Points, in no order, along strands that fork, close into loops and pass close to each other.
(in the rows, 128 means zero)
Two points are linked if the straight distance between their rows is under 137. Some points are linked to none.
(1263): [150  94 147 117 135 145  85 131 138 163 150 121 164  76 140 157 118 174
 137  98 129 111 103 109  69 159 111 115  94  96 125]
(1618): [132 104 127 143 145 134  79 196  66  62 166 132 159  96 150 145 145 129
 165 179 167 147 122 171 148 132  87 140 133 143 126]
(63): [ 99 177 123 122 124  63 174  92 134 154 163 135 130 167 106 120 132 116
 107  96  60 145 136 105 161 101 161  99 137 116 102]
(686): [134 104 165 118 113 165 131 119 143 185 147  93 201  80 145 158 123 167
 130  96 134 126 130 144  74 146 104 130 109 146 123]
(1682): [134 176 113 149 124  75 135 120 139 129 169 140 113 172  87 162 135 134
  94 128  86 133 137 116 157  92 169  88 125  95 109]
(456): [122 120 159 106 126 191 109 158 143 121  74 110 142 161  97 150 110 113
 122 123 132 125 119  97 130 133 107 156 183 151 156]
(918): [120 149 119 147 101  67 133 102 147 169 162 114 185 145 104 106 126 132
 110 129 149 115  93 158 139 107 172  69 124 120  92]
(1189): [161 158 121 127  76  76 110 103  91 174 128 150 103 122 164  69 130 136
 107 169 138  84 107 104 119 158 180 128  90 115 201]
(1084): [ 86 167 133  88  86 147 136 112 185  60 128 154 109 149 103 156 142  60
 132 186 146 132 194 126 147 176 147 160 140 177 158]
(782): [119  98 102 145 170 173 145 141 108 107 179 138 119 124 122 130 116 144
 100 103 149 175  82 135 103 108 151 101  81 145  59]
(1177): [123 163 152 137 148  75 118 143 119 136 109 184 157 139 177  80  91 105
 123  69 155 165 101  99 143 106 127  79 131 148 137]
(438): [175 107 128 164 164  96 126 170  94  69 141 148 148 107 136 141 142 114
 183 147 150 163 112 151 121 154 116 144 156 117  97]
(1632): [174 112 115 146 135 102  74 189 123  95 117 140 130 131 121 147 171 131
 177 144  94 101  98 126 126 142  81 133 162  65 164]
(1557): [136 136  82 142  66 171 141 173 101  65  72  95 139 128  96 168 106 168
 186 113  92  85 147 114 124 124  92 167 183  99 137]
(1666): [153 134 125 112 121 130 181 148 135  89 184 170 139 151  92 165 150 109
 120 111  94 160 140 130  98 116 151 107 123 139  39]
(1266): [155 103 151 135 150 220 133 134 106 119  58 131 105  90 160 123  94  98
 101  91 187 173 171 114 108 147 129 176 109 150 114]
(362): [148 147 108 110 102 105 126 129 160 117 189 147  88 155  94 126 198 123
 130 167  93 112 150  98 138 147 150 113 109  80 167]
(1075): [111 115  81 162 132 117 180 111 104 134 155 113 131 118 136 103  89 147
  81 106 140 164  95 141 122  83 158 131  98 146  79]
(1312): [136 109 130 135 194 121 108 150 143 114 161 128  88 172 129 170 151 147
 133 117 124 147 127 110 164 103 129 107 143  97 136]
(621): [174 101 114 121 110 171 116 136  95 147 115 130 152  73 161 121 145 111
 106 142 152  89 126 175  81 161 112 154  70 143  91]
(830): [ 54 162 119 113  86 136 128 115 168  83 163 104 132 123  74 151 147 132
 136 163 101 153 166 163 166 115 114 135 142 171 158]
(586): [159 164 168 140 142 190 166 110 119 141  70 106 119 128  87 199 100  89
 133 121  62 134 175  98  57 168 154 156 158 138  81]
(850): [164  98 160 110 165 144 113 131 111  86  96 130 136 121  89 204 122  87
 179 140 124 131 170 103  94 194 137 162 147 115  85]
(299): [107 146 125  89 109  92 147 129 172 116 147 179 175 172  98 100 149  78
 137 143 146 121 119 147 153 128 136 107 154 171 114]
(1712): [118 114 148 106 141 186  75 186 146 125  91 122 145 150 107 127 117 136
 160 133 126 105  61 112 129 148  86 126 175 116 178]
(1604): [154 161 134 134 120  88 136  86 102 144  97 171 102 149 156 113 106  84
  83 107 165 104 166 124 120 131 211 129 101 160 131]
(839): [144 129 119 139 107  86 112 121 153 182 161  92 143 138 105 109 145 145
 110 139 128 106  65 135 130 114 156  86 106  89 128]
(935): [162 108  96 118 105 110 154 131  81 117 188 155 129 137 148 117 144 132
  71 170 192  92 171 136 142 122 178 167  95 138 103]
(489): [119 129 109 144 109 155 168 134  89 148  69 102 162 103 138  56 149 119
 161 159  99 146  83 174 138 141  67 158 182 147 148]
(986): [120 158 102 140 130 102 130  95 169 115  68 152  64 121 119  85 155  83
 167  95  87 108 132 158 143 128 116  96 104  75 117]
(770): [126 106  83 145 147 114 135 137 125 105 172 137  94 107 141  62 105 133
 143 196 195 124  74 152 157 159 167 134 124 114 109]
(1863): [163 115 150 113 126 147 164 128 133 123 122 167 122 144 146 118 172  98
 140 111 137 147 168 121 106 137 112 141 136 143 122]
(1788): [178 125 137 173 133  76 155 116 111  83 121 143 113 122 146 143 134 110
 191 164 157 124 155 131  97 167 154 149 155 128 116]
(1316): [178 112 135 134 137 209 147 145  62 152  67 107 160 108 122 163 129 120
 127  87 102 142 138 111  68 158 101 157 140 130  89]
(1198): [118 159 135 163 128 133 134 111 132 145  75  94 147 125 123 157  69 135
 100 101  95 148 125 116 119 103 131 142 173 145 141]
(353): [148 129 126 154 136 152 134 142 130 119  91 123 141 113 104  96 118 108
 188 166 121 153  65 121 101 191 122 153 195 127 147]
(1112): [156 156 123 162 134 141 138 114 104 108 121 100 131 101  76 203 102 113
 118 151  65 142 149 117  72 161 154 166 147 137 103]
(1088): [116 171 123 143 120 139  78 139 107 129 168 140 104 123 147 112 165 183
  89 118 131 166 149 133 167  87  96  32  52 114 151]
(184): [129 156 135 177 155  57 189  58 119 169 136 136 122 142 156 110  95 117
 134 110 136 155 135 128 134 140 194 113 152 126 101]
(724): [144 140 136 159 147 118  74 138 134 115 163 121 154 101 119 184 104 122
 127 146 159 142 132 136 113 165 156 123 128 137 137]
(1486): [ 94 109 137 115 133 133 101 174 142  49 137 170 124 155 150 148 111 131
 158 112 184 119 166 147 172  73  92 114 126 136 124]
(257): [ 72 109 156 131 161 177 133 135 125 134 138  66 159 156  94 172 102 184
 136 111  88 168  85 106 126  83 112 129 184 155 125]
(113): [114 140 151 134 161  81 148 130 129 108  92 150 145 167 144 150  68  96
 105  65 141 160 159 118 163  63 148 126 157 150  74]
(1568): [182 151 127 134  96 113 155 111  98 179  94 168 142 137 151  83 156  95
  98 107 119 121  93 149  84 136 160  97  89 155 102]
(491): [165 113 132 136 140 110 108 107 159 143 182 113 131 151 115 176 172 138
 122 147 170  72 168 146 140 145 167 117 106 106 106]
(992): [149 120 124 128 153 175 150 169 119 101 175 173 141 125 102 141 135 116
 118  86 115 183  93 122  87 113 126  80  96 140  58]
(220): [ 64 158 105  92 148 144  94 111 129 121 137 133  76 115 154 101 134 154
  86  98 111 143 182 100 200  92  95 116  74 131 174]
(1599): [149 116 142 129 112 219 124 147  91 133  44 118 148 100 137 142  93 124
  95  87 143 140 146 112  94 134 108 167 124 152 123]
(679): [ 97 144 111  75 126 131 119  95 157 172  90 137 105 138 117  76 122 130
  68  67  85 109  89  96 133 115 125  99  63 134 111]
(1787): [136 156 175 145 115  79 109 116 141 168 122 128 173 113 183 139  91 160
 135  87 140 155 140  88 127 117 116 109 152 136 198]
(605): [157 131 186 106 128 189 117 155 140 136  53 113 136 179  99 187 138  72
 109 128  97 124 166  91 128 143 123 162 173 148 137]
(995): [131 155 151 163 169 146 138 114 161 123  77 173 110 102 152 110 108  86
 163  61 143 197 138 146 140 138 120  73 136 124 104]
(1215): [110 102  98 122 102  92 147 116 140 175 136  60 135 143 101  96 150 141
 110 122  96  91  66 151 138  81 124 126 128  92 119]
(276): [152  84 109 125 125  97  83 140 116 120 151 112 172  80  91 175 143 128
 180 157 119  89 120 172  94 168 120 129 109  78  94]
(1345): [161 133 171 103 155 194 112 133 130 115  66 126 120 127  73 230 111  80
 166 120  89 109 178  89  69 203 142 143 144 103  83]
(1856): [157 162 127 126 108  80 104 102 124 141  81 165  93 151 152  99 119  78
 102 139 134  77 133 116 121 144 178 141 113 147 178]
(1499): [ 58 164  99 123 164 121  69 126 109  99 112 107  98 119 139  85  88 131
  85 121 103 142 136 107 186  92 100 130 106 153 186]
(147): [162 103 121 150 165 145  85 125 157 124 132 126  77  72 147 145 131 153
 171 126 151 113 124 153 117 171 121 112  90  51 134]
(1779): [113 146 126 124 174 132  77 132 143 143 129 133  99 129 149  91 118 114
 118 154 168 128 107 127 177 145 125 109 117 132 177]
(1541): [116 137 154 126 108  98 196  94  89 120  65 158  86 128 173  94 125  99
 172 117 132 100 194 118  76 141 139 157 135 151 164]
(1144): [ 97 175 124 105 125 131 121  84 153 139 156 141 115 147 104 147 118 120
  70 122 139 138 183 101 159 121 171 113 117 157 144]
(622): [105 146 152 118 144 161  41 146 156 145 126 134  93  99 185 116 123 130
 113 165 168 120 140 136 186 152  94 101  92 129 211]
(1117): [180 102 123  83  95 148 131 134  99 141 112 150  96 123 148 107 167 115
 122 159 108  49 128 102  59 166 127 179  96 119 163]
(1548): [163 114 149 144 156 200 108 124 134 114  87 143  79  85 178 139 129  98
 136 104 184 160 190 135 125 164 113 146  98 124 129]
(813): [ 91 124 137 141 155 171 113 112 117 132 169  86 121 118 140 175 143 182
  93 112 141 163 178 154 160  76 113 125 103 167 142]
(1389): [151 153 160 168 159 112 111 144 156 123 126 191 126 121 165 122 103 100
 164  76 169 182 118 122 124 135 133  56 132 111 119]
(1402): [106 119 106 117  91 110 144 114 151 173  94  54 130 124 100  72 146 127
 152 167  85  85  65 156 130 118  91 155 149  96 153]
(1058): [147 158 141 146  82  64 110 128 124 149 178 160 195 149 116 105 160 129
 115 148 181 106 127 159 156 123 162  63 124 104 115]
(193): [158 132 142 149 110  76  97 115 114 148 179 103 157  95 150 182 176 151
 159 168 129 110 200 130 115 174 124 142 128  99 172]
(1815): [102 152 103 137 148 121  78 141 126 103 128 121  84 131 127 120 100 128
  95 174 138 145 132 108 175 121 127 147 131 140 199]
(1197): [157 107 144  59  99 140  93 153 150 177 164 137 162 132 109 140 156 135
 102 153 101  75  86  74  79 164 123 146 105 133 168]
(473): [111 123  90 161 115 120 148 108  99 155 163 103 139  88 148  82  99 172
  81 117 177 144 100 169 138  95 153  94  63 112  90]
(1600): [115 142 133 112 127 165 141 125 147  61 144 150  91 130 120 131 135  75
 124 177 185 173 192 135 158 169 152 155 123 182 120]
(927): [148 154 186 154 118  83 129  99 140 158 101 120 146 136 153 178  80 140
 132 101 113 138 153  81  94 125 153 141 178 138 167]
(969): [ 43 144  97 113  94 116 137 110 148 113 125  92 126 115  86 132 116 162
 110  90  51 125 158 119 146  74  97 143 131 119 149]
(1478): [108 134 125 125 161 125 119  88 181 137 110 109 104 156 111 162 116 115
 104 100 136 105 163 151 162 111 148 121 123 142 106]
(908): [130 155 113 151  97 137 153  94 132 112 129 100 117 103  99 163 106 118
 102 166 113 138 176 125  75 147 164 178 131 172 126]
(397): [100 153 122 121 101 136 147 107 126 149 101 115 121 110 137 121 143 158
 102  85  59 159 169 110 141  92  78 138 136 135 179]
(594): [146  58 144 112 168 183 112 186  91  86 110 131 149 144 143 164 136 143
 140  96 167 115 119 142 130 101  90 137 131 124  77]
(420): [133 107 123 110  71 150 142 141 124 135 172 136 182  65 132 113 135 116
 135 160 149  96 118 168  58 166 131 132  82 148  88]
(1684): [ 91 104 142 122 129 198 126 152 126 144 111 121 161  78 158  65 108 128
 164 140 159 140  76 179 142 136  73 117 142 163 134]
(1798): [ 67 166 115 110 162  74  84 120 176 126 122 122 142 157  85  76  92 100
 116 101  94  89  74 101 166 126 161  90 125 116 124]
(1448): [140 133 143 154 110 104 104 141 111 136 210 144 171 122 134 101 163 154
 137 167 186 136 120 158 155 140 145  77 113 110 126]
(1745): [118  83  98 121 204 175 134 142 107 140 103 107  70 166 129 107 118 136
  83 118 118 140  68  93 147 113 124 158 140 129 141]
(1456): [115 160 129 107 139  96 103 110 191 141 111 164 114 173 107 125  82  94
 109 113 134  80  94  93 132 133 180 103 132 123 130]
(1368): [121 162 140 135 123 156 136  98 145 134 153 103 123 123 100 170  82 121
  66 139 135 178 169  99 108 140 175 159 135 182 140]
(843): [102 159 106 101  87 145 127 108 132 137 128 134  83  91 148 108 143 158
  81 100  89 142 190 112 151 103  95 134  78 126 186]
(1038): [104  76 156 105 162 174 114 132  92 110 198  87 170  77 130 182 132 164
 157 179 160 163 140 155 124 160 120 167 130 172 105]
(199): [170  97  85 110 110 115 155 147  89 132 171 136 129 141 135  98 171 124
  90 165 140  97 117 134 117 111 149 171 100 128 101]
(18): [160 150 115 153  98 128 135 112 117 104 116 162 103  97 164 129 108 104
 105 122 170 129 176 138 107 140 167 145  87 142 124]
(1775): [ 99 155 121 119  91 125 196  94  81 133  74 128  99 111 146  78 134 113
 145 144  87 126 180 108  86 140 118 184 149 159 188]
(1072): [ 93 123 116 112 128 131  84 173 145 115  97 140 134 149 114  88  96 127
 128 136 125  96  51 116 148 103  90 119 153 128 170]
(270): [175 113 155 123 109  95  96 138 121 146 124 149 172  99 137 184 111 141
 161  91 103  91 125 102  49 151 132 123 120  92 120]
(909): [ 93  98 137 104 133 192 124 104 183 165 111  82 132 134 108 145 155 159
 134 103 113  96 130 172 143 112  85 119 123 128 127]
(739): [128 142 135 145 119 133  88 143 118 149 198 114 117  93 152 124 181 184
 144 135 119 170 136 128 153 114  88  72  89  83 187]
(1251): [141 150 118 149 111 105 118 116  99 153 170 142 136 140 138 133 164 174
  58 104 138 148 161 134 172  83 131  62  74 124 116]
(1583): [ 97 170 154 145 145  74  87 122 121 158 125 134 169 132 176 106  65 143
  95  89 164 168 119  87 161 103 128  96 139 158 169]
(1800): [183 107 133  76  96 139  91 145 100 182 135 139 135  93 148 108 173 129
 113 156  93  78 105  89  76 176 111 146  81 105 171]
(577): [118 105 142  66  97 121 108 156 182 146 144 135 155 179 109 139 145 144
 123 139 111  62 105  90 113 113 107 151 151 122 174]
(43): [125 121 116 142 157 109 141 117 158 115 186 131  83 173 111 171 170 157
 120 104 116 136 162 132 180  88 153  79 114  86 100]
(650): [117 133  89 136 122  96 144 141 118 113 133 153 106 107 159  71 122 144
 128 118 120 143  93 114 150 106 104 126 113  91 148]
(446): [103 173 122 152 152 107 143  79 174 113  87 163  91 102 123  84 111  80
 180  89 120 154 143 154 136 159 144  91 129 116 103]
(1724): [195 119 131 113 118 126 139 117  98 186  79 152 117 141 177  91 169 110
  82 111 130  96 107 131 103 129 127 136  97 158 126]
(1536): [176  98 141 135 114  63 137 134  93 119 153 144 169 117 152 173 115 140
 161 111 124  86 141 117  55 140 156 147 133 108  91]
(764): [107 104 122 121 170 189 115 144 114 138  69  88 106 177  99 143 110 127
  91 121 109 132  95 108 153 100 118 161 167 147 143]
(1609): [113 144 123 119  86 146 182 105  88 163  47 116 138 126 142  99 124 133
 121  90  70 118 161 103 104 106  86 169 162 148 161]
(339): [144 168 125 136  85  67 115  98  91 163 145 160 165 157 129  92 176 148
  65 124 143 116 160 141 190  99 145  67 100 113 131]
(1485): [150 101 105 131 114 106  76 172 134 109 155 109 127 101 103 138 160 137
 185 181 104  85  84 144 121 160  99 134 128  47 152]
(1123): [137  71 173 108 158 152 166 122 102  99 185  84 185 118 114 172 154 155
 178 170 138 192 141 123 124 167 119 170 176 182 100]
(848): [166  54 117  98 207 114 102 132  84  87 127 148 121 109 104 188 116  95
 160 164 162 148 142 109 124 188 148 171 120 107  83]
(241): [156 129 122 170 140  77 139 110 143 121 199 121 115 125 121 118 164 148
 179 165 179 157 126 147 153 166 166  89 133  77 104]
(1090): [ 51 111 139  99 158 166 141 128 132 121 161  98 133 178  98 143 132 167
 119 117 105 155 107 115 152  66 114 135 152 171 131]
(1216): [140 154 147 128 129 101  96 144 129 126 155 154 141 154 149 107 180  80
 142 194 176 151 154 151 196 169 124 125 163 157 177]
(393): [106 118 145 137 169 166 129 154 105 157  91 123 143 144 144 116  61 137
  73  79 126 183  58  91 100  91 108  96 127 165 109]
(375): [114 136  77 164 111  83 150 121 102 115 163 135 123  97 136  42 111 133
 126 156 184 143  84 178 160 118 160  91  93  88  88]
(1708): [101  98 113 135 120 144 135 137 133 111 135 100 105  82 142  91 109 145
 190 204 149 115 102 185 162 150 100 161 166 121 137]
(1257): [141 172 160 158 138  77 164 111 136 123  92 151 143 158 136 170  51 100
 129  92 110 134 140 142 120  82 170 126 167 130  56]
(517): [160  95 168 138 154 176 110 182  94 134  80 132 181 153 138 170 105 123
 111  62 131 136  94 133 111  90  91  99 135 136  62]
(863): [120 128 124  65 124 159 127  98 140 188 102 152  99  98 175  61 134 146
  78  90 139 124 105 108 135 135 112 116  59 147 134]
(1241): [100 145  97 142  75 139 137 140 153  81 105 100 109 120  77 170 123 168
 142 120  65 110 158 129 118  90 103 143 152  93 149]
(888): [ 82 158  99 161 140  79 117 100 125 138 101  91 152 111 117 107  87 131
 105  91 102 135 117 154 160  96 129 121 139 137 119]
(418): [149 127 110 130 112  96 109 112 111 111 196 131 143 151 119 158 145 141
  74 172 199  78 173 143 154 139 194 130 100 123 106]
(99): [146 139 112 188 151  90 185  83 112 196 125 102 116 140 142 104 123 128
 113 121  92 163  73 120 118 138 166 131 135 117 113]
(1347): [172 152 165 124 129 112  92 155 138 172 112 147 161 164 129 154 130 118
  90 109 106 122  88  92 119 115 124 100 142 148 148]
(828): [142 151 168 116 126 170 173 109 148 140  79 118 114 163  91 185 134  89
 118 116  83 118 189 114 102 130 131 149 165 162  95]
(33): [ 84  86 142 106 135 190 123 126 128 127 191  92 135 113 149 167 164 191
 140 131 146 134 168 179 145  79 100 136 111 156 112]
(1897): [139 142 100 155 112 149 131 126 112  67 151 147 106  77 145 123 119  99
 118 173 196 149 168 164 122 158 157 154  95 152 102]
(354): [172  79 127 111 138 156 114 155 104 110 112 143 139 119 157 164 134 127
 104 103 166  80 157 146 110 117 110 165 101 132  87]
(1661): [114 121 100 119  81 164 164 126 125  91 181 130 135  73 122 116 114 119
 123 187 162 136 151 167  93 163 148 161  98 165  90]
(1054): [136 118 148  79 112 105 118 131 188 137 116 157 138 194 106 147 120  96
 113 126 144  51 120  94 114 120 159 139 143 138 130]
(855): [145 148 141 162 132  86 114 119 153 125 193 109 122 114 116 164 178 149
 177 171 126 157 166 139 144 166 132 113 144 103 166]
(960): [ 71 128 108 122 156  97  96 143 163 105 108 120 133 168  87 101 101 125
 148 117  95 108  64 124 164  94 114 106 168 113 137]
(1067): [121 130 145 147 142 120 131 111 144 150 197  89 119 111 132 140 182 178
 166 149 102 193 147 119 151 139 113 112 148 106 180]
(249): [131  83 144 114 177 143 134 149 124 110 167 120 113 145 131 182 126 165
 126 106 123 158 147  77 127 111 125 151 148 116 131]
(238): [137  61 103  98 180 116 101 116  98 106 165 126 141  84  87 197 134 134
 170 172 130 136 129 150 124 180 131 144 109 103  75]
(1270): [154 169 111 130  83  65 166 105  91 165 119 174 132 149 122  47 147  87
 111 122  95 127  81 131 108 126 177  80 106 124 122]
(1703): [108 114 124 139 182 104  79 176 136  85 187 144  88 201 130 149 128 165
 137 138 139 134 104  86 153  79 126  80 125  87 144]
(409): [136  83  92 110  97  99 165 146 116 137 154 108 150 150 126 110 158 151
 108 137 123  91  92 149 132  72 112 149 125 119 106]
(1204): [185 103 131 122 167 176 151 114 106 185  76 136  93 140 153 107 141 108
  81  95 128 135  97 102  95 146 135 145 107 143 114]
(1076): [132 151 108 150  78 128 114 153 122  65  48 126 118 133 118 160 108 134
 192 136 119  71 155 123 131 151  96 165 189  98 170]
(329): [136 107 186 130 166 114 155 158 137  94  96 142 133 184 126 174  82  97
 128  97 154 176 168  92 167  80 142 145 179 142  91]
(702): [132 134 118 115  92 102 190  90  89 168 110 125  75 123 163  71 161 139
 125 144  80 106 143  89  79 142 139 170 114 121 195]
(1522): [120  93 124 140 146 122 116 164 111 122 185  94 147 117 128 125 130 183
 155 146 126 140  66 131 122 118 103 125 144 103 137]
(1102): [ 82 127 143 147 137 126 169 109 154 147 105  80 161 141 101 157  64 172
 136  94  80 158  99 115 126 103 124 134 199 140 114]
(497): [123 164 110  99 128 108 147  89 145 178 126 152 103 167 105  98 134 107
  63  93  78 125  91  94 144 106 168  86  87 115 101]
(1681): [122 137 125 107 103 119 156 148 159  66 184 166 134 161  74 143 162 107
 144 153 124 148 140 133 136 124 139 115 146 149 102]
(54): [ 76 149 120 101 157 123 129 116 137 119 106 128 133 122 123  53 123  92
 149 119 109 154 112 125 165 144 102 145 161 161 147]
(34): [ 87 120 117 124 116 183 155 154  89 139 133 126 162  93 141  63 128 122
 125 154 117 186  84 160 146 108  81 146 152 184 147]
(745): [148 107 129 134 145 113 131 101 176 136 140  94 117 160 102 185 136 138
 129 134 141  84 154 153 135 120 150 139 147 123  91]
(1783): [137 142 131 116 120 153  60 136 153 137 120 147  71 103 177 136 161 142
 120 136 150 101 183 140 178 136  85 109  77 111 189]
(735): [125 142 155 133 123 133 141 137 119 145  82 160 160 122 159 110  55 118
  89  56 146 176  99  95  96  91 133 104 118 169 112]
(1143): [113 102 136 105 128 143 159 138 120 109 168  99 138 141 107 161 152 165
 120 144 106 154 153 113 133 101 111 172 165 159 139]
(617): [151 122 130  86  94  85 169  96 106 191 134 144  84 153 164  52 177 133
 131 154 112  74 118  89  99 151 157 141 101 100 183]
(644): [130 128  98 127 150 107 124  99 192 143 119 132  59 157 102 113 159 109
 139 106 113 105 102 139 159 118 145  78  91  45 109]
(1311): [119 121 129 125 119 120 106 160 136  78  83 175 116 134 163 126  96 118
 132 104 173 110 150 121 153 104 100 135 133 122 150]
(844): [142 125 111 128  90 148 133 140 116 178  82  97 148 109 121  74 168 122
 129 158  75 107  72 163 121 136  72 142 136 124 166]
(993): [ 41 134 111  83  72 143 143 121 162 108 159 102 150 116  85 110 139 151
 135 133  85 130 149 150 144  88  93 136 125 147 150]
(1222): [ 79 125 107 146 151 128 109 136 112 128  78 108 148 133 134 105  70 154
  93  79 113 134  67 135 130  71  86  95 112 146 112]
(24): [ 57 154 162 130 180 124  72 111 123 160 152 109 151 131 162 119  99 165
 117 112 167 167 140 111 176 107 110  84 124 171 179]
(407): [120  95 144 104 142 178 162 116 144 186 115 122 151 105 156  52 145 122
 157 139 161 142  82 168 121 162  92 136 144 153 121]
(1141): [165 160 107 176  93  74 176  98  80 181 151 116 116 135 131  92 148 130
  88 125  77 149  86 111 102 122 172 107 104  94 124]
(279): [151 108 105 158 152 136 123 146 108 112 123 133 102  92 161  81  97 114
 146 180 180 135  78 155 137 165 131 169 142 122 129]
(862): [118 160 126 178 136  77 186  75 148 130 115 116 135 133 118 151  86 120
 144 111 113 143 152 156 123 115 172 116 157 137  65]
(1453): [153  97 130  88  96 104  93 175 145  93 134 154 147 159 127 167 164 128
 150 145 120  58 130 114 125 119  86 156 148 101 159]
(1811): [173 100 139 142 161 197 152 169  71 140  64 101 159 156 120 175 118 124
 121  75  90 136 103 119 117 121 102 141 166 115  59]
(1012): [134 115 132  84 103 184 150 148 176 129 118 129 145 158  60 143 149 117
 157 118  76  95  98  97  68 161 110 133 161 112 109]
(285): [154 139 107 172  84 101 162 133  99 115 105 125 159 111 117 130  86 122
 130 122  89 114  94 141  56 114 151 152 141 130  94]
(162): [175  92 131 110 180 166 133 158  97 143 105 141 100 150 137 118 133 101
  88 122 132 145  93  67 115 142 134 167 125 128 136]
(1163): [ 66 172 112 107  69 110 157  98 179  79 146 113 135 133  76 131 151  96
 153 196 106 123 184 152 153 161 128 149 144 171 145]
(756): [148 130 159 162 112  81 201 117  73 100  86 148 105 125 175 117 137  97
 182 163 170  99 188 137  63 159 164 155 141 168 143]
(1240): [146 121 102 130 116 142  84 134 166 105 118 145  62 103 155 133 147 139
 132 131 150  70 157 154 149 127 107 117  72  75 151]
(6): [ 91  98 140 124 122 187 131 156 140  98 125 134 141  90 158  87 114 115
 192 185 175 126  99 199 168 154  89 133 159 160 115]
(377): [ 89 131 114 132 145  72 148 113 182  97 109 114 138 175  78 113 103 117
 178 126  88 101  74 136 163 116 138 116 184 117  87]
(1107): [114  93 128 143 141 140  91 195  87  54 167 144 125 121 171 151 119 160
 150 146 176 138 154 142 153  85  87 136 120 135 129]
(1614): [165 122 134 168 161 167 121 117 146 100 107 136  88  67 143 164 127 120
 185 108 151 141 170 150  84 185 127 117 104  90  96]
(1335): [135 116 122 118 126  78 171 126 163 114 105 148 154 184  97  97 141  91
 181 150 126  90  90 152 128 127 134 131 184 140  78]
(1531): [124 133 139 121 110 120 138 118 122  96  48 159 116 134 165 101  97  97
 149 106 154  94 169 131 132 136 122 170 153 136 152]
(1422): [ 97 133 101 111  94  93 126  98 196 134 166 100  71 132  78 100 153 125
 153 121 123 108 101 133 147 122 145  71  92  26 128]
(448): [ 86  88 157 112 115 202 146 124 127 148 182  79 173  72 138 153 124 182
 138 128 156 150 142 159  92 133 107 147 115 167 108]
(204): [100 145 149 167 172 169  67 123 106 141 163  93 120 104 163 155 121 172
 102 136 164 181 154 146 155 104 113  97  90 161 161]
(1589): [124 126  97 121  85  90 149 124 174 103 185 118  73 132  90 109 173 133
 168 158 110 114 128 115 125 128 140 119 106  48 145]

How many points has the smallest loop of links through each point below? Write - if it is on no loop.
(1084) => 16
(1266) => 29
(1798) => 19
(1448) => 9
(1222) => 9
(438) => 9

A piece is all that can be reached along the links. How many separate loops has the piece of each point below (a circle has one, a figure eight two, a Y none), and how many tips (points with one link)?
(162) => loops 3, tips 4
(1682) => loops 1, tips 5
(621) => loops 3, tips 1

A tip is a point with one link. Name the tips that can be reached along the links from each point below, in the order of the rows.
(375) => (1117), (193), (329), (407)
(63) => (362), (1536), (1123), (863), (1703)
(617) => (1076)
